Points on a hilly landscape, in no order, each with its height.
A climber steps from a point to the highest of its 2 nearest points, and stops where none of them is higher. Distance is the straight distance between rows; heights are no part of it.
k134: [ 20 -17   0 -17  16 -33  60   8  -4  22  16   7   4  12  16 -23 -24  -4
 -12   3  22   5   0 -10   7 -11  18  14 -41 -56   4  -6  50  42  20  10
 -11 -18 -20  14  -3 -10 -16 -22]  h=33.6
k929: [  1 -34  -5  22 -25 -17 -41  27 -15 -29 -57  21 -19  56  22  24 -22 -23
  29  -9 -53  -2  -2   4  10  41 -10  -5  15  13   1  23 -39 -23  32  -1
 -34   0   8   6  18  -8  18 -30]  h=41.7
k755: [-18 -32  19 -13  16   7 -29  39 -11   2 -24 -14  -8  -2  31 -12  21 -38
   6  15  31 -40 -19 -27  22   8  15  -4  35 -28   4   5  -6 -25   0 -28
 -14   0 -26  23 -33   3  -8   1]  h=59.0
k992: [  5   0 -15  12 -15 -39  -1 -18 -16 -22  12   6  21   2 -12 -12  41   1
   3   5 -10  36  17  10  -5  16   3 -50  18  29  -8   8   6  62  -9 -23
  -1 -12 -30  12  -2   3  38  19]  h=69.1
k333: [ -8  26 -28  -4  24  22  19 -13  -9  23  -7 -11   0  46 -30  11 -23  16
 -36 -18 -20   2  -7 -18  -9   6  -3   4 -70  31  -8 -29 -28  27 -20 -15
 -19 -19   9 -21  20  13  24  19]  h=66.6
k658: [ -3  19 -23  -9  -9  63  18 -33  40  -8   0  33 -21   7   0   6  18  30
 -26 -18  -9  10   5  -3 -60  17  -2 -54 -31  18 -24 -16 -27  21 -15  -3
  49 -12  10  -1  40  20  47  29]  h=8.2
k925: [ 12  -6 -14  -4 -16 -14 -41   2 -29 -14  -1   7  24  18  15 -30  68 -11
  11   0 -16  26  13  15  15  19   0 -56  44  25 -11  13 -15  43  10 -30
  -7 -12 -56  33 -20  -1  47  15]  h=72.2
k29: [  1   3 -16 -20  42 -14  44 -33  -6  19  -3   2   3  36   6 -28  -5  10
 -20  -8  -7 -12  -6 -50   4 -23  -4 -21 -50  10 -17  13   8  39 -10  -6
  11 -25 -34  13  -7  -9   6 -16]  h=74.9
k270: [-14 -11  20  33  -2 -32 -38 -16 -14 -27 -28  19 -30  12  29  42  18  -1
  34 -13  -7 -25 -19  11  42   5  -9   0  21  -2 -15  13 -28 -20  18  13
 -32  20  13   4 -13  12   6 -47]  h=36.3
k793: [-31  11  22 -28 -18  20   1  19  30   2  12  -9   7 -10 -14   7  -6 -14
 -15   7  27  -1  28  19 -37  41  -2   5  -9 -32   8  10  12  -6 -18 -33
  -1  -6  16   9   5 -10 -24  14]  h=19.7
k973: [  6 -10  17 -37  -9  37  16 -16  54 -32  19  44 -43   8  11   8  -2  35
 -31 -45  19 -22 -14 -14 -27  25  14  18  -7  -4 -14  -7 -11   2  -4   8
  50  -1  20  -8  52  14 -11   0]  h=13.3
k427: [-11   0  -2 -30  10  30  42  -7   8   9 -17   3 -19  45  12 -29  17  -2
 -31  15  27 -17   3 -47 -13  28  13 -50 -38 -13 -28   7  12  35  -4 -33
  17 -27 -20  17  -6   8  18  15]  h=49.7
k463: [-53  29   4 -40  19  38  17 -15  27  11  43   5 -11  18 -24  -4  19   8
 -26  -5  30 -36 -11  -3 -38   5  11 -10 -20 -30   6   8  19  13 -17 -40
  11 -20  -9   4  -8   1 -11  24]  h=23.2
k598: [ -1  -7 -13  11  12  10 -49  17 -37  -3 -48 -18  -2  15  -8  12  20  -6
  13 -32 -32   0  -8  -6  21 -11  -3  -8  21  50   0  15 -59 -26   1 -17
 -13   9   4   1 -21  16  21  -3]  h=27.2
k443: [ -8  40  -2  27  10 -20  11 -20 -32 -22 -18  45   4   4   5  24  36 -11
  17   6  -4  -7 -15 -11  54 -15 -22   3  27  16 -19  -1  -1  -6  13  -3
 -40  12   9  -1  -2   6  38  31]  h=46.9
k585: [ -2  16 -46  35  -3  37 -23  28   9  27 -22 -53  14 -11 -19  -2  22   5
   0  19 -26  18  19  -6  -1  14 -14 -14  22  47   3 -13 -23 -32 -34  -9
   5  22  11  -9 -34   6  40  54]  h=24.2
k175: [  9 -19  37   7  -6 -45  13   1  -5 -13 -18  58  13  -6  34  27  -5 -38
  28  35  11 -17  18  -4  41 -15 -27  22  28 -38   2   9  41  -4  42  16
 -20   7  -6  23  -4   1  25  -7]  h=65.4
k504: [-20  -1  14 -39  17   2  49  25  13  56  42  51   8  48  -7   5 -14   2
 -14  -6  29 -10 -11  19 -21 -31   5  41  -7 -52  45  -3  52 -27  21 -11
   0 -22  -2  32  -9 -24 -36  -8]  h=28.2
k647: [  6  -9  -2  19 -18   1 -43  44 -40  10 -29 -25  25 -15 -17   7   2  -7
  30   4 -49  47 -19  20  14  19  -7   5  20  16  18 -11 -43  16 -12 -19
 -33 -11  14   3  18 -14  16  22]  h=53.4
k872: [ 22  62   0  38  -4  65  28  -4  -8 -28   0  12  -5 -16 -10   2  39  20
  -1   9 -52  11 -16 -12  10  -4 -24 -27  14  11 -23  -6  -6  -9   9   8
  10  -1  16 -22  12   8  27  47]  h=5.5
k491: [ 19  30  -3  -6  21  -7  30 -19   1  23   1 -15 -10   6 -37   7 -20  19
 -35 -11   5   2  -5 -10  -8 -10  -7  27 -45   9  -5 -21 -14  11 -27  -2
 -13  -5   6 -16  27  17  -4   4]  h=75.6
k655: [ 23  57  28  11  21  14   5 -19 -22 -42  -7   9 -20 -28 -15  -6  29  14
  11 -14 -30 -13 -29 -34  -8 -20  -4  34  12   6 -35   1 -25 -17  16  10
   6  14  -7  -8   6  20  24  10]  h=50.3
k272: [  4   0   0 -13  27 -11  62 -28  24 -11  -9   5 -39  14  19 -18  14  23
 -22 -13  35   9  18 -27  -8   5  18   4 -44 -37 -30   6  20  47   8  31
  43 -13 -27  15  -6 -13 -28 -29]  h=48.8
k482: [  7  14 -20  14   8 -36   5 -30   5 -29 -19 -22  17 -11 -23 -13  50   3
  -6  14 -14  17  37  -8   4  -9   2 -19   5  56   5  10  -2  26 -26 -12
   5   1 -55  -3  -5  17  46  12]  h=65.8
k474: [-21 -28 -35 -14  -6  -5 -20  17 -12  10 -23 -19  -7  30  36 -15   5 -10
   1   9   2  -9  20 -18   0  30   5 -50  -9 -10 -19  42   0 -24   4 -16
   9  -3 -20   4 -35   1 -19  -9]  h=21.9
k181: [  7  37  -2  -2  -1   1  -6  14  25  22  23 -19  40 -29  -7 -36 -20 -15
  -6   8  28 -12  20  16 -10 -25  -4   6  15 -26   6   1  32 -41  -1  18
  17  28  12  15 -33  -4 -15 -12]  h=18.1
k927: [ 11 -13 -28  -3   2   3 -29  40 -23  25 -40 -17  12  24 -32  -3  -8  -8
  14 -20 -37  46 -25   6 -12  41   2  11 -27  19  16 -19 -47  29 -13 -25
 -34 -23  22 -11  24  -2  11  19]  h=56.0
k863: [-21  49 -18  11 -11  25 -14  -3  -4  -1  18  -2  -2  10   7  18  -3  20
   6   4 -13   6  20  15 -25  18 -13 -31 -23  -6  -3  28 -26 -16  -5 -35
   5  12  30  -4  -1  22 -17 -10]  h=40.7
k807: [ 17 -10 -19 -11   8   4  -8  26 -20   4 -44  16   4  55 -21  12 -21  -6
   8 -19 -55  18 -35 -17   6  10   3  -9 -20  27   5 -17 -40  14   0 -30
 -56 -24  14  -3  30   5  18  15]  h=52.9
k221: [ 37  11  60   0  -5   4  13   3  20 -15   5  -4  -8 -15  17  25  -2  11
 -26  -3   6   9  -4  11 -29  30 -15  57 -16 -38 -20 -32 -13  20  39  41
  23  20  40   9  58  -2 -11 -21]  h=69.2
k945: [  3  14 -15  11  -2  33  22   2  -4  -2   5   4  17   9  19  30 -27  14
  15  12  -4  -2  24 -13  16 -25 -10 -14   2  21   4   5  20 -35   7   1
  -5  -4  25 -18  -4   9   4   7]  h=39.3
k39: [  4 -15 -14  15 -18  14  31   1  17   0  25   0  19 -25  11  18 -31  -7
  -8  14  29   8  24  12  15 -30   1 -25  25   9   9 -19  46 -10   7  20
  13  -8  16 -32   1  -1  22  18]  h=43.6
k353: [  6   6   5   0 -14  24 -33  14 -43  14  10 -15  11  -4 -17 -26  20  12
  16   1 -34  39 -21  29 -25  36   4 -47  14  22 -11  -9  -9  57   4 -17
  33  -3  15   4  -8   8  46  21]  h=78.5
k520: [-11 -39 -13   9   9 -18 -49  -2 -29 -21 -32 -19 -23  36  -1  16   3  -2
  25 -39 -15  -3 -16   1  19 -10  17 -21   9  28  -4  22 -41 -26  12  -6
  -8   7 -17  -4 -20   1 -21 -37]  h=29.8
k22: [ 16  22 -21  51  -2   9   4  -1 -17  13  40   2  36 -22  -9  13 -23  -6
  16   9 -16  25  -1  17  44 -55   4   8  21   5  26  -9  17 -24  -6  33
   0  25   8 -42  -6 -11 -18   5]  h=32.9
k386: [ 17 -11 -17  15 -16 -27  -1   7  -1 -18 -44 -11   4  -1  32  24 -14   2
  19   1 -11   0  46 -12  12   0 -18 -19 -10  41 -15  29   1 -33  14  17
 -10   6   6  -2 -20  14  16 -34]  h=63.5
k580: [  2 -41  29  13   1 -20 -32 -19  -3 -28   2  14 -32   0  31  32 -22   1
  24  -7  -6 -22 -23  23  25 -18  -7  18  36 -16   1   9  -7 -34  29  29
  -4  10  15  -8  -8  -5 -13 -57]  h=32.8
k59: [-10 -23  -8 -24  12  13  13  -8   0  12  14  14 -37  31  34  -5  -1  -5
   5  -6  15 -35 -18 -19   9 -16  24 -19   9 -36   2  28  18  -7   6 -12
   9 -16  -7   4 -32 -23 -38 -11]  h=30.2
k334: [-15 -17 -30   9 -35 -25 -26  14 -13  16  10 -46  31 -43 -15 -26  -9   3
  11  18  -7  42  18  33 -23  32 -12 -19  30  46  14  -6  -1   1 -36   1
  -4  26 -10  16 -22 -19  10  13]  h=22.7
k253: [ -8   0  24 -39  13  42  10 -27  48 -22  42  33 -33 -10  -5   6   4  30
 -24 -32  24 -24 -27   9  -4 -18   9  21  24   1   8  -4  15   3 -12   9
  58  -9  -7 -18  25  13   4   9]  h=10.5
k56: [ 11  -6  -9 -15 -10   8 -52  12 -26  13 -21 -12  21   8 -27 -39  32  -2
  21 -12 -41  38  12  20 -13  34   4 -42  23  27  -2   6 -28  59   1 -41
   7 -12 -24  20 -20   3  45  27]  h=75.5
k876: [  0 -52 -13  -9  -9 -29  11  14   2  -7   7 -12  -5 -14  36 -31  -2 -16
   5  13  29   1   9  -4  11  -8  28  -7   0 -44   4  13  27  22   2  10
  -7 -10 -38   7 -27 -28 -38   0]  h=37.0
k156: [ 10   5   8 -16   9 -30  56 -32  29 -23  18  20  -5 -11  -5  -9   5   8
 -34 -10  31   9  22   1 -20  -4   7  -6 -37 -30  -8  -5  28  48   0  11
  28 -13 -25  12  12   3   2  -6]  h=41.8
k123: [ 16 -18  28  10 -14 -38 -30  12  -3   0   3 -37  24 -40  -6 -23 -20 -17
  21  16  -6  13 -11  14   4  -6 -20  32   4  -8  13  -9  -6   7   5   9
 -24  11  10  15   5  -9 -31 -25]  h=80.9
k995: [ -5 -20 -16   0 -29 -14 -50  34  -5   9 -27 -11   2  32  30   1  13  -8
   6  15 -18  13  42   5   2  64  -6 -33  -4 -15 -10  46 -32  -7   6 -14
  -2  28 -31  18  -4  -2  -2 -18]  h=19.3
k32: [-27  38  -9  12 -27  20  -8  -1   4  12  41  11  10  15  22  25 -14   6
   9   8  11 -12  19  34 -23  -5 -20   3 -17 -22  20  30  20 -30  -7 -29
 -15  -2  22   9 -18   3 -42  -6]  h=45.2
k434: [ -8  -8  -9 -13 -13 -11  32  -5  39   3   5  -8 -30  13  -8  26 -16  24
 -25 -15  35  17  28  10 -35  41  12   9 -45   6   1  -6 -10   8 -23  -2
   2  14  18  -4  29   4 -24 -13]  h=76.5
k48: [ 10 -34 -25  -1 -15 -25 -69  34 -13  -8 -58   2  11  52  10   2  -3 -26
  34 -20 -39  25   6   8  27  28   2 -12  18  31  13  23 -57 -23  13 -14
 -37   7 -20  18  -4  -9   6 -24]  h=46.2
k555: [ 16 -14 -23  -2 -10  -9 -10  18   3  11 -44 -20  -5  14   6   6 -50   5
  10  -9   1 -10  19 -23  -1  -2  19 -15 -27  39  -8  23 -10 -46   8  27
   7   8   7 -11   0   5 -27 -39]  h=82.2
k399: [-12 -24 -11  -8   5  -5  33  -1   5   0  32   0 -21  16  33 -11   4   1
   3  13  34 -12   9   6   3 -32  35   4  -3 -40   9  19  41  -2  12   5
  16 -28 -25   6 -53 -30 -43  10]  h=33.5
k392: [  6  52 -14  24  -1  69  22 -29  11 -25  -3  34 -12 -11 -12  -8  31  24
 -25   4 -31   7 -21 -13 -27  -5 -10 -45 -12  21 -23 -12 -22   2  -1 -15
  44  -6  20 -12  27  32  48  51]  h=6.7
k128: [-12 -11 -21  27   4 -15 -29   0 -13  23  52  -8  24 -44 -18  -6  -5 -21
  16   6  17 -10 -30  25 -13 -34  21  21  28 -10  35 -19  14 -24 -27   0
 -20  27  -3 -32 -31 -17 -26   9]  h=29.5
k251: [  5  14 -40  13  17  24 -52  26 -12  23 -43 -36  18  17 -31  -2  17   3
  -5   1 -39  -2  19 -16  -5  10  -2   4   4  66  -4  13 -47 -40 -20 -18
  -8  21  -2  -6 -24  20  37  31]  h=25.4
k708: [ -9   2  -6   9  11   1  -9 -28 -16 -15  18  14 -22   2 -38   8  -3   9
   7 -16 -19   6 -49   7  14 -30   8  -2  10  20   0 -13  -8  14 -15  -8
 -10 -23  10 -33   6  -3  -7  17]  h=21.5
k917: [-16  15  -3   4   2 -20  -5  -2  -7  30  25  15   8  10  14  -2 -28  -3
  19  12  -4  -9   4  13  -3 -20 -29  23 -17 -37  28  28  32 -30  18  -5
 -17   1  12  15 -23 -14 -49 -26]  h=50.8
k323: [-15  12  11 -12 -16  19 -29  17  -8  15   0  -7  -9  24   5   6 -20   8
   3  -5  -3 -13  -9   8 -34  37   5   1 -32 -23  -8  10 -30  -8   2 -10
  -5  -3  35  -6  21  14 -30 -31]  h=43.9
k891: [ -7  29 -10  16   1 -20  17 -14 -23  20  46  34  18  35   7   0 -24   3
   8  14 -18   1 -13   3  -3 -18  -3  -8 -25 -18  10  22  37   4  -1 -26
 -25  -7   3  -1   2 -17 -32 -23]  h=57.2
k903: [  9   0 -27 -11   5  14 -18  18  -9  37 -22 -28  23  18 -37 -27 -10   5
 -13 -19 -26  18   1 -15 -15  27   2 -17 -47  35  -4 -19 -27  29 -18  -1
 -15  -4  -1  -8  15   9  33  17]  h=59.9
k980: [-11  19  41 -42 -12  45  30   6  60 -29  13  26  -7 -15  11  36   9  25
 -16 -23  24  -5  23  18 -25  31   9  12   3 -23   3  -5  -8  -7  -6   0
  32  -1  15   2  42   4  -9  13]  h=15.9
k732: [ -5 -16 -19 -12  -5  12  20 -10 -12   2 -20  -5 -36  41  48 -12   8   4
  -1   2  11 -15  10 -46  -2   2  13 -57 -12  -8 -27  28  12  -3  10   0
  30 -25 -19   9 -28  -5 -15 -33]  h=25.5
k226: [  2 -47  20 -27  21  12 -18  10   2   9 -26 -42 -35 -10 -16  -3   0  -2
  -5  -7  34 -25 -19 -28 -11  29  32  -1  -7  -2  -6  -7 -28 -11 -24   1
  28 -17  -6 -11   7   0 -15   2]  h=45.9
k250: [-17 -13  30  44 -14  10 -39  21 -38  -4  26  10  29 -20  -7   4  -6 -33
  34  24 -31   9 -45  13  10  -3   8  18  29 -37  37 -28  -8  22  -4 -10
 -29   6   3  -5  36 -15 -15  11]  h=26.3
k285: [ -4 -48  26 -22  12 -10 -16 -21  18 -25  20  10 -42  -2  19  20  -8  17
  -7 -26  14 -15 -27  10  12 -28  24  26  34 -10  -3  12   4  -9  23  16
  28  -1   2 -22  -1   1 -30 -30]  h=36.9
k65: [-20 -18   2 -41   6  13  28 -15  36  12  11 -15 -24  19   9 -10  -4  15
 -33 -24  48  -9  19  17 -29  30  17  -5 -42 -25  -1   1  14   4 -17   9
  17  -6 -17  12  -4  -9 -38  -6]  h=65.7
k966: [ -5  -5 -35  12 -21   3 -21  32   3  12 -25 -52  10 -42 -35 -17   1  -1
  21  29 -18  30   8  10  -2  23 -11   0  36  67  22 -15  -6 -21 -39  -6
  -7  18  -2  -6 -17  -1  33  33]  h=23.4
k438: [ 34  37  28  -6   3  23  40   8  20   5  32 -20   4  -9   3  20   1  37
 -33 -18   2  28   7  28 -17  12 -18  61 -34 -21 -11 -42 -10  23   4  41
  18  13  32 -12  48   3 -11  -1]  h=77.9
k566: [ 23  30  58   1 -12  12   1  21   2  -2  14  12  17 -18  21 -18  -1 -16
  -8   9  13 -22  16  -3 -13 -11   0  -5   5 -49 -16  20  23   6  38  25
  41   1   6  31   1   2 -13 -38]  h=13.6
k724: [  1   2   8  19 -18  -5 -19  17 -31 -19 -20 -13  18 -27  -5   0  29  -9
  30  28 -23  22 -10   6  45  15 -20  16  49  10   9  -8 -14   5  -8 -18
 -31   0   1  -6   5  -1  34  40]  h=51.1
k618: [ -3 -48  12 -20  22   8 -36  22  -8  -3 -38 -19 -38  16  16 -12   1 -16
  -1   3   4 -52 -26 -58  20  10  28 -15  18  -4 -17   9 -26 -25  -4  -4
  16  -8 -29  -4 -17  -5 -23 -14]  h=52.5
k982: [ -4 -17   3  17 -29 -39  24 -10   4 -27 -12  43   8  19  40  28 -14 -20
  22  36   7  -1  33   2  17  -3 -40  -2   0 -24  -4  21  41   7  42   5
 -30  -5  15  16   2  -8   7 -20]  h=73.9
k746: [ -4 -17  15   2  -7 -15 -17  26  -9  22  18   2  48 -53   4 -18 -38 -40
   9  29   0  -7  -6   2   8 -20   5  21  26 -34  25 -19  18 -19  15  12
 -24  14   0  16   5  -3 -27  -3]  h=71.8
k95: [-10 -10  -4  26 -13 -33 -37 -23 -24 -31 -19  -6 -18  14  25  22  46  10
  17 -31  -6 -14  -5   8  28 -12   4 -25   8  22 -21  36 -23   3  18   9
   0  20 -16   7 -36  11   1 -37]  h=33.0
k162: [ 11 -21  17  21 -40 -36 -23  24 -29   1  11 -37  39 -38 -12 -23 -20   1
  24  17 -19  40   9  23  -8  15 -15   0  12   6  12 -14   2  38  -5  25
   3   2  14  15  18 -16 -10 -19]  h=89.9
k289: [  7  -3  13  25 -33  13  -5   3 -32 -13  12 -21   9 -39 -13 -17   6   2
  18  12 -18  32   3  21 -15  17  -2 -21  15  18 -10  -8   5  36  -4  11
  20  -8  19   3  15  -9  35   5]  h=82.8
k518: [-17  15  24  21 -13  45 -13  -5 -16 -25  31  23 -21  -9   2  21  13  17
  19 -13 -14  13 -48  16  19  -3   0  -1  43   5  -9 -23  -8  -2   2  -1
   7  -8  24 -38  24  -8   1  18]  h=23.0
k999: [  8   6  -1 -23  11  11  -3   1  15  29  20  -4 -15  15  -8   2 -27  14
  -9 -20  14 -27 -22  -2  -9   0  15  18 -34 -13   4   3 -11 -13  -9   2
  11  -3  21 -14   6  10 -48 -43]  h=50.5
k63: [  5  -6  11 -19  -6 -31  34 -16  -1  -4  16  11  -6   3  11   2 -10  -1
  -9   9  15   2   5   5  -5  11 -12  -8 -19 -34 -12   2  32  38   4 -14
 -18 -19   2   4  12  -8 -11   0]  h=37.3
k81: [ -4 -33 -39   4  11 -23 -28  19 -21 -17 -57  16  12  50  -3  17  -4 -15
  21 -18 -48  16  -7   5  11  12  14 -18   2  40  30   8 -30  -2  -3 -39
 -56 -11  -2   0   0 -10   3  -3]  h=49.5
k602: [ -8  13 -37  -4  29 -30  29 -24 -31  25  23   1  14  44 -10 -18 -16  14
  -6   1 -11 -10 -21 -14   0 -33   1 -15 -50  -3  11   5  23  15 -13 -25
 -20 -21 -10   9 -14  -5 -16 -20]  h=63.2
k943: [ -5 -13 -38  -5   9  -3   1  -6  -3  57  -4 -48  24  17 -44 -36  -8  -7
 -37  -3   6  12 -10 -14 -28  30 -13   0 -60  43  12 -54 -25  47 -41  -1
 -32   4 -27  -2   2   6  38  19]  h=55.6
k657: [ 30 -18  18   0  -8 -46  -2   9  16 -21 -38  -4  15 -26  35  18  -4  -9
  25  24   5  -6  42 -14  24   3 -26  14   0   9 -16  24   9 -27  23  42
 -20  27 -15  14 -15   4   8 -38]  h=54.3
k291: [ 15 -25  38   1   1 -38 -20  11   5 -11 -21   3  17 -41  38  14 -13 -24
  26  34   1  -9  14   7  41 -10 -30  53  34 -22  18   9   7 -25  35  30
 -32  20   2  13  -1  -4   0 -19]  h=58.3
k641: [ 14 -31   1 -29  -5 -10  11  23   4  13  -8 -29   8 -13  15 -42   5 -19
 -13  12  30  -1  12 -24  -1  24  14 -31  -9  -9 -19   2  15  35  -8   6
   8 -21 -23  20  -7  -8  -9   0]  h=41.2
k615: [ 29  -2  50  -9   9 -28  13  -6   3  -1  24 -19   9 -23 -10 -16   2   8
 -11   1  14  15  -3  10 -11  14   6  37  -8 -40 -15 -32  -2  35  24  24
  15   6  27   9  34  -8 -15 -15]  h=62.6
k2: [ 12  13  14 -17   7   2  17  -6  32  11   6 -26 -11 -12 -24  15  -5  26
 -24  -3  13  13  11  19 -25  34  -7  60 -42  -6   4 -17 -25   7 -18  13
   6  13  27 -10  26   9 -24   1]  h=86.7
k112: [-11 -17  12  -1 -16  -6 -18  38 -17  19 -22   4   9  -8  36   9   5 -46
  20  26  29 -43   5 -27  28  -8   4  19  42 -12  21  -1  14 -44   7 -24
 -39  12  -5  35 -19  18  -2   8]  h=62.5
k142: [-19  15 -35  27 -33  -8 -12  15  14  18  29 -21  40 -35  -7 -30 -18 -32
   5  15  19   3  30  14 -22 -10 -15 -13  19  16  -1   0  25 -30 -17  13
   2  29   4  14 -48  -1  -6  -3]  h=19.8
k19: [ 16  27  18  33 -19  27   8  23 -26 -36 -13  -5 -19 -16   4  15  33   2
  19   7 -31  31 -19  11  22   6 -26 -11  31   7 -38 -13 -25   0  14  19
  17  -3  26  -2  20  -1  39  36]  h=4.5
k465: [-31   1  39 -30 -27  26   5  13  51 -17  19  26   0   2  17  26 -14   7
  -6 -11  30 -15  25  37 -21   3  -6  25  18 -48  13  15  23 -24  10 -20
  12  -6  15  12  14 -10 -33   4]  h=17.9
k717: [ 33  35   8  12  22  -7  -2 -20 -14 -29 -29 -11  -2 -18 -39 -10  23  12
  -4 -32 -45  -1  -8  -6   7 -34 -13  14   1  43 -16   7 -31   3   4  17
   1   7 -12 -14   7  12  26  -1]  h=56.4
k760: [-25  29   2  47   7 -17  -5 -34 -10 -18   0  21  -8  15  18  58  28  14
  36  -1 -18   3   3  21  39 -23 -14  16   9   6 -17  11 -10 -21  19  15
 -33  22  26  -6 -22  19   0 -26]  h=39.7
k682: [  6   7 -25   7 -29 -22 -15   8  13   1   1 -40  24 -43  -5 -28 -10 -12
  -1  18   5  25  25   9  -6  24 -27  -9  15  15  -3  22  -9 -30 -26  16
  -8  32 -10  25 -32   1  -7 -13]  h=21.4
k199: [ -9  14 -36  45  13   1  -8   2   2  29  46  14  48 -33 -10  -5  -3 -28
  19  28  13   6  -4  17  33 -43  20  41  33 -16  46 -24  30 -47 -10  30
  -8  49  12 -36 -21 -22 -15  15]  h=31.1
k225: [ 11   3 -12 -30   4  10   0  -1   7   6 -19  -3  12   9  -5 -38   9 -13
 -19   9   5 -11  16 -26  -8  25   5 -41  -8   6 -19   4  13  31  -2 -13
   4 -20 -18  11   3  15  35  16]  h=44.7
k892: [-14 -24 -45   4   9   3  23  -2  31  39   6 -35  23  -8 -46 -24 -35 -15
 -27   2  19   3  -8 -15 -25   1  11   2 -37  28  23 -44   4  13 -57  -5
 -23 -13 -11  -9   1  -3  25  41]  h=51.4
k726: [  7 -12  19 -43  24   0  47  21   9  35  20  30  -6  28  -4 -22 -38  -2
 -36   4  40 -10  -7  -1  -6 -23  13  24 -17 -49  21 -24  53  18  23  14
  15 -25 -10  26  -3 -12 -20 -13]  h=30.5
k502: [ 27  19  20 -20  24  31  30 -31  40 -20  12  50 -31 -23 -12   5   6  40
 -35 -21  -8 -14 -19  -6  -8 -46  -6  38  20  16 -12  -4   1 -24  15  23
  63   1   5 -15  34  20  26  22]  h=13.0
k687: [-23 -29 -13  32  -9 -17 -46  10 -48  14  35 -10  34 -30  -3 -10  10 -33
  23  14  -5  -5 -34   9   3  -8  19   0  26 -16  35 -20  -6  13   0  -9
 -29   9 -18  -3  -1 -22 -28  14]  h=27.9
k214: [ -3 -13  -8  29 -41 -17  25 -25   6 -17  13  26   6   7  43  42 -34  -9
   7  38 -16  15  38  19   2 -10 -26   5  12 -24   3   7  20   0  17  11
 -28 -16  35  -2  26 -15 -15   4]  h=86.8
k201: [ 11  29  19   5  31   4  43 -45  38 -30  -9  35 -31 -23 -19  16  21   8
 -26  10   6 -25   8  -8   5 -47  -3  42  19   9  -4   0  14 -25   8  14
  39  11 -17 -19  14  11  39  39]  h=15.6
k513: [  5 -48  31 -40  25   0 -14 -11  21   0   9 -21 -36 -20 -13   3 -14  20
 -24 -19  32 -23 -27  -1  -8   2  27  17  13  -6   2 -14 -12   7 -10  13
  31 -16   9 -22  26 -12 -30 -22]  h=41.6
k852: [ 17  15 -11  -4  25 -28   8 -33  -4 -24 -44  -8  12   5 -29 -25  22   8
 -28 -16 -39  -1  11 -11   4 -37  -1 -10 -11  62 -13  -2 -10  19 -28  -7
   1 -14 -37  -6   4   8  47  20]  h=61.9
k767: [  4  18  -2  13   5   0  21  -7 -16 -12 -11  19   9 -10 -22  16   5 -11
  11  16  -6  17  -7  -6  49  -5  -7  14  23  17   6 -15   5   1 -11 -10
 -41 -11  -2 -27   5   1  33  46]  h=49.1
k70: [ -2  37  17  12  14 -23  18 -28 -20  -9 -26  49 -22  -3  23  42  43  11
  34  -2 -21 -27 -11 -16  35 -16 -26  21   7  16 -20  21  12 -33  32  18
 -23  26  11  13 -25  14  25 -13]  h=43.5
k302: [ -6 -15 -13 -10  -9  17  22  -1  23  13  12  -9  17 -24 -23 -19 -32 -22
 -15  16  26  -4  10   0 -10  -9   8 -17  11  15  12 -28  30   6 -26  -9
  -2 -13  -5 -21  -5  -3  23  45]  h=47.2
k141: [  1  -7  14  -4  41 -32  22 -58  23 -32 -16  22 -39 -22 -10  24  25  17
 -10 -14  13 -16  20   1  16 -33  -1  24  13   5   2  10  14 -13   7   2
  21  10 -20 -11  -6   8  18   5]  h=18.0
k454: [  8  47  27   6  11  12 -12  17   6   1  30  -5  19 -20  -7 -23   2   3
  -4 -13  13 -16   9  11 -22 -32   1   3  -9 -23  -2   7  21 -18  26  25
  28  25  14   4 -13  13 -18 -42]  h=16.0
k337: [-32   7  -7 -20   0  21   2   3  26  20  15 -26   4  -3 -31 -28  19 -20
 -15  11  39 -15  13  -3 -45  41  17 -26 -20 -22   1   6   1  10 -32 -42
   3  -8 -11  17 -21   6  -1  28]  h=21.3
k315: [ -2   6  20 -34  16  18  16   5   6  14 -12  -3 -33  30  -1 -19  12   5
 -23  -6  33 -24   6 -17 -29  38  24  -8 -37 -19 -24  -2  -9  19   2  -6
  18  -8  -8  13  16  17 -20 -13]  h=57.3
k54: [-20 -22  10  13 -11  -8 -18  36  -6  13  -3  12  44 -34  12  -3 -22 -54
   5  34  34 -18   9  13  21 -16  -8  11  49 -32  35 -14  31 -32  -2 -11
 -29  18  -1  14 -20  -9  -8  36]  h=66.5
k410: [ -5 -12  22  14  16 -21  -9 -47  -1 -27   1   9 -32 -21 -21  20  18  14
   9 -22  -4   6 -13  22  22 -35  10  19  27  33   8 -12  -1   0  -8  13
  13   6   2 -39   0   3  12   4]  h=20.0
k873: [ 34  12   4  -6   3   0 -18  12  -2  15 -25 -39  -4  -9 -17 -10 -24  13
  -6 -27   3 -12   5 -17 -14   1   1  26 -45  11 -10   3 -30 -28   0  23
  -2  10  15  -5  14   7 -28 -27]  h=61.7
k751: [  4  -6 -19 -13  33 -22  61 -28   2  18   6   5 -40  40  26 -18 -11  36
  -1  -7   1  13  -2 -40   7 -24   9  -6 -42 -10 -18   8  29  25  16  20
  20 -29 -25   7 -27 -25 -34 -47]  h=59.2
k88: [-33  19  -6 -45  22  37  24  10  20  30  39  34 -10  40  -4   2  -6   9
 -11 -14  27 -35 -21   1 -25 -24  11   7 -16 -35  28   6  40  -9  -1 -43
  15 -30  -8   8 -15 -18 -31   4]  h=25.7
k595: [ 10  -6  40  30  -6  14 -28   3 -42 -27  12   3  -1 -35 -16   6  -5  -7
  20  11 -19  15 -78   7  25  -8  -1  15  46 -11   8 -32 -16   4  12   9
   2  -7  25 -12  33 -15   4   8]  h=24.5
k702: [  0  -1 -10 -27 -13  35  35 -37  38 -12   3  28 -30   9   5  27  -9  37
 -47 -37  23  12  -5 -12 -27  25   8 -18 -28  27 -21 -28 -15  38 -16  18
  39  -9   9 -17  46  10  19   8]  h=10.4
k68: [-14  45 -18  38  -2  16   5 -12  -2   9  46  13  18 -14  12  21   2   6
  16  12   9   5  27  18  27 -40 -10   8  21  10   9  11  28 -30   0  13
   5  36  13 -20 -18   6  -4  -3]  h=35.4

Where does a climber stop that starts at each point below?
k580 -> k162
k474 -> k2
k980 -> k29
k655 -> k162

Call two points neighbours if one is among the 2 nearest of the other. Go from one point of each pair to the other, from neighbour to neighbour, staying as high as possible. Name the lowest point that can't be avoided.
k162 and k270 -> k580
k29 and k555 -> k863
k214 and k555 -> k657
